Each scene shows the same named points in several views. A view is turned or mirrored, and shifted as a whole, has a little noise and may leave points out.
In the rows, zero is written as 128.

Scene 1
View 1
Z271: [104 171 135 124  78 109 130 154 103 145 158 142 169  98  52 143 143 122
 165 113 146 134 146]
Z671: [139 123 110 118 141 159  86 117  77 149 129 129 140 110 121 144 112  92
 153 152 161 142  78]
Z680: [104 156 116 124  75 108 141 130 111 159 166 145 158 100  67 144 138 116
 162 132 126 135 140]
Z646: [129 118 134 156 133 163  91 137 102 163 146 136 159  86 117 121 129 124
 142 146 140 138 127]
Z590: [137 114  74 112 145 150 113 117  99 182 149 140 158  89 107 133 110 109
 155 151 137 137  98]
Z685: [111 146  49  94 119 108 157 138 110 197 159 150 187  62  46 134 105 122
 188 136 141 135 132]
Z970: [ 89 122 114 137  44 171  93 130 115 142 162 155 123 139  90 159 143 136
 118 139 153 109 164]
Z283: [115 139 162 162 112 162  57 152  72 123 117 133 153  98 107 126 125 112
 160 136 198 143 128]
Z165: [144 133 102 114 146 128 124 109  91 168 151 131 154  95 114 136 120  91
 161 149 117 147  80]
Z996: [162  93 113 108 137 197 109 120 120 172 179 135 142 138 138 158 166 147
  74 127  71 114  95]
Z582: [144 142 133 123 155 141 117 160  94 163 150 130 187  75  87 127 136 131
 151 115 133 143 109]
Z381: [101 142  82 114  84 132 104 112  86 145 138 146 128 118  88 156 104  89
 174 155 176 131 113]
Z305: [114 183 139 115  99 103 104 143  64 120 127 125 155 108  68 149 120  85
 189 122 184 150 100]
Z639: [140 146  95  81 119 141 111 117  78 138 148 129 134 139  97 171 127  95
 143 127 138 133  68]
Z726: [128 144 128 120 107 131 119 116  97 148 160 131 139 122 107 151 140 102
 141 134 112 138 102]
Z204: [144  87 110 144 147 188 110 136 130 193 170 147 172  84 124 119 145 157
 106 142  97 122 135]
Z988: [ 99 140 111 142  92 135 105 144 102 162 143 150 165  81  74 127 118 123
 170 142 170 134 156]
Z327: [ 85 152 103 109  36 131 128 139 119 145 170 156 141 130  52 165 145 134
 137 118 140 114 161]
View 2
Z671: [157  97 125 139 117 132 116 159 113  99 165  92 163 123 124 123 137 115
 123  93 133 158 134]
Z646: [121 101 146 130 108  96 124 128 106  93 138 101 138 110 104 124 116 114
  90  85 108 125 147]
Z165: [147 106 109 132 120 123 127 181 133  86 163  72 121 100 103 119 140 126
 109  99 124 164 159]
Z582: [ 85 117 131 106 106 126 142 131 119  72 158  91 126 117  93 149 120 114
  74  90  90 140 154]
Z970: [138 104 115 121 136  83  58  91 124 120 119 138 126 124 104 137 105  93
 102 165 126  86 128]
Z726: [129 105 105 119 126 123  93 163 148  94 139  90 121  92 108 134 122 127
 116 127 124 127 142]
Z639: [149 123  87 126 132 160  94 168 147 100 166  84 148 121 117 145 142 116
 126 140 136 162 135]
Z988: [117  77 130  98 120  95 117 121 101  93 173 124 101 137  97 127 113  91
  93 125 113 110 153]
Z680: [109  87 102  91 129 104  99 144 136  88 162 108  73 110  89 135 112 107
  97 151 114 106 161]
Z996: [144 180 105 179 126 108  83 114 159 105  77  72 163  70  86 142 133 130
  76 116 110 155 146]
Z590: [160 112 114 141 124 109 127 149 113  94 168  86 122 121  92 116 144 105
  95 104 123 173 167]
Z327: [117 109  94  98 139  99  68 104 139 104 141 128  85 120  86 146 107  93
  91 184 116  95 149]
Z283: [109  70 165 101 101 121 119 126  94  97 165 123 169 145 139 137 105 105
 118  87 119 102 110]
Z381: [165  74 106 112 133 118  93 154 112 109 186 117 118 143 120 121 132  96
 131 147 145 132 142]
Z271: [ 83  87 107  72 122 124 105 136 134  82 171 116  84 125  96 154 104 103
  95 151 106 103 149]
Z204: [132 147 135 162 115  73 123 102 117  94 101  86 129  90  72 124 125 115
  54  86  93 146 164]
View 3
Z639: [155 136 171 162 128 162 121  98 162 108 187 142 113 143 125  78 113 144
 156 138 112 117  95]
Z970: [114 147 136 157 123 145 121 129 120 166 135  93  76 106  88  52 134 167
  70 120 143 118  76]
Z680: [135 161 145 154 141 125 120  81 136 187 161 124  80 139 133 102 124 157
  85 100  92 110 115]
Z685: [156 184 178 159 130 112 136  52 216 212 173 153  98 159 123 114 125 134
  81 103  98 129 136]
Z327: [122 164 144 176 132 124 104  86 132 172 124 124  66 108 108  77 119 166
  67  91 118 100  78]
Z996: [107 110 154 152 102 252 138 109 113 138 175 158 104 172  87  32 132 116
  89 170  99 132  98]
Z726: [137 137 148 146 137 163 132 104 122 146 185 124  95 151 134  83 123 148
 122 132  96 110 109]
Z988: [146 152 149 148 133 100 131 100 154 198 171  94  82 132 105  99 141 151
  91 113 128 139 133]
Z590: [150 150 169 135 126 161 154 101 190 173 201 129 117 169 113  80 135 129
 113 145 115 140 130]
Z305: [172 137 154 169 146  78 100  93 144 133 187 101  84 120 136 123 122 154
 167 108 115 124 129]
Z271: [140 145 146 173 136 100 102  71 125 181 156 122  67 128 124 115 125 148
  95  96  99 118 129]
Z381: [155 166 161 143 142 113 135 117 185 147 176  99 103 124 127  84 125 169
 132 116 137 117  91]
Z165: [157 144 163 133 137 165 150  98 165 157 214 130 117 175 136  94 126 136
 134 141  94 127 133]
Z646: [139 121 145 138 124 152 144 118 131 183 194  97  93 155  98  81 149 130
 106 149 116 151 148]
Z283: [157 108 137 149 129  97 123 135 117 158 193  57  83 121  92  96 152 145
 145 140 149 158 145]
Z204: [115 122 149 137 106 206 159 107 130 202 185 128  97 177  77  55 151 112
  60 160 107 155 142]
View 4
Z271: [157 114 115 142  95 152 118 158 155 140 152 189  95 132 145  95 148 107
 147 172 106 153 101]
Z305: [160 127 148 115  72 161 109 177 163 100 147 167  58  97 157 100 107 106
 139 137 133 154 123]
Z165: [129 111 115 117 109 159 135 127 148 117 171  96  70 125 142 105 100 158
 137 165  98 130 167]
Z381: [129 109 105  96 106 154 114 134 117  96 156 145  51 125 171 124 126 123
 114 132 142 157 118]
Z680: [149 104  98 130 117 147 122 137 143 151 151 169  97 137 160 103 140 110
 140 174  97 146 109]
Z590: [115 111 103 121 103 165 134 113 131 115 178  97  62 145 129 116 126 170
 126 162 109 141 151]
Z671: [127 132 126  96  99 163 137 145 129  75 172  96  70 120 140 108 114 159
 127 137 131 135 162]
Z327: [144 109  76 127 126 138 109 134 117 122 168 199 114 155 172 110 175  86
 150 166 126 161  91]
Z639: [131 126 106 114 109 150 106 133 139  74 193 122  81 118 164 115  98 121
 167 153 138 146 174]
Z283: [156 151 158  90  77 168 159 199 130  82 143 141  93 120 121  87 165 151
 112 122 138 140 112]
Z646: [135 132 122 112 105 162 163 155 126 114 162 114 105 146 117  90 160 169
 124 155 104 129 133]
Z970: [137 125  81  98 135 143 138 148  84  95 167 170 129 163 164 108 196 108
 133 148 140 149 100]
Z685: [124  84  97 162  86 167 102  93 160 166 168 151  33 151 128 125 130 147
 130 185  96 162 106]
Z582: [144 129 132 147  80 167 140 150 162 126 177 125  95 139 102  91 138 160
 155 178  94 136 146]
Z726: [140 123 103 107 126 146 136 144 136 111 166 131 108 126 164  98 116 123
 152 165 105 129 155]
View 5
Z726: [137 103  93 108  94 124 176 117 123 135 141 131 102 132 131 169 137 135
 133 145 108 178 114]
Z582: [157  98 110 117 119 108 129 133 123 125 151 138  98 155 103 166 143 160
 108 179  53 189  84]
Z671: [125 118  88 145  89 114 165 166  99 113 144 133  59 124 121 173 105 127
 110 147  79 183 115]
Z646: [116 110 105 135 101  88 148 123 125 115 152 137  95 134 111 184 109 170
 127 150  61 168  79]
Z381: [134 115  94 155 125 125 214 144  93  86 162 128 103 130 131 172 130 113
 128 134  87 146 143]
Z988: [134 104 109 151 145  96 182 115 110  84 174 130 130 150 117 179 134 161
 135 147  53 147 105]
Z327: [148  86 116 102 143 122 196  77 121 101 154 137 165 149 130 159 153 140
 138 119  95  99 144]
Z590: [132 123 108 141  95 117 178 155 135  96 151 141  69 139  90 178 142 122
 108 161  75 163  89]
Z680: [152  99 108 116 135 123 198  95 128 107 163 125 145 152 122 172 165 149
 144 156  89 158 115]
Z305: [164  98  86 145 148 129 177 142  54 115 166 120 121 141 154 159 134 141
 128 164  68 200 159]
Z685: [173 115 127 144 144 130 205 136 140  65 172 137 117 172  78 168 198 117
 108 191  59 153  95]
Z996: [116 101 114  64  46 110 123 113 177 160 106 163  66 125  97 160 116 133
 103 119 114 132  80]
Z165: [140 121  94 129  88 128 180 148 128 119 146 132  69 135 106 178 144 124
 117 172  93 199  93]
Z639: [154 104  92 112  95 145 171 153 102 131 132 140  76 130 129 151 136  99
 100 144 104 169 146]
Z271: [156  88 107 116 149 113 172  90 110 113 166 125 155 157 128 168 154 168
 141 160  68 169 118]
Z204: [110 108 123 103  73  82 132 111 181 122 136 153  84 141  78 186 125 165
 113 143  69 135  44]

In a view up to two points have been moved. Name them for each view, in the order of its rows, or write none.
view 1 | none
view 2 | Z582, Z327
view 3 | none
view 4 | none
view 5 | Z271
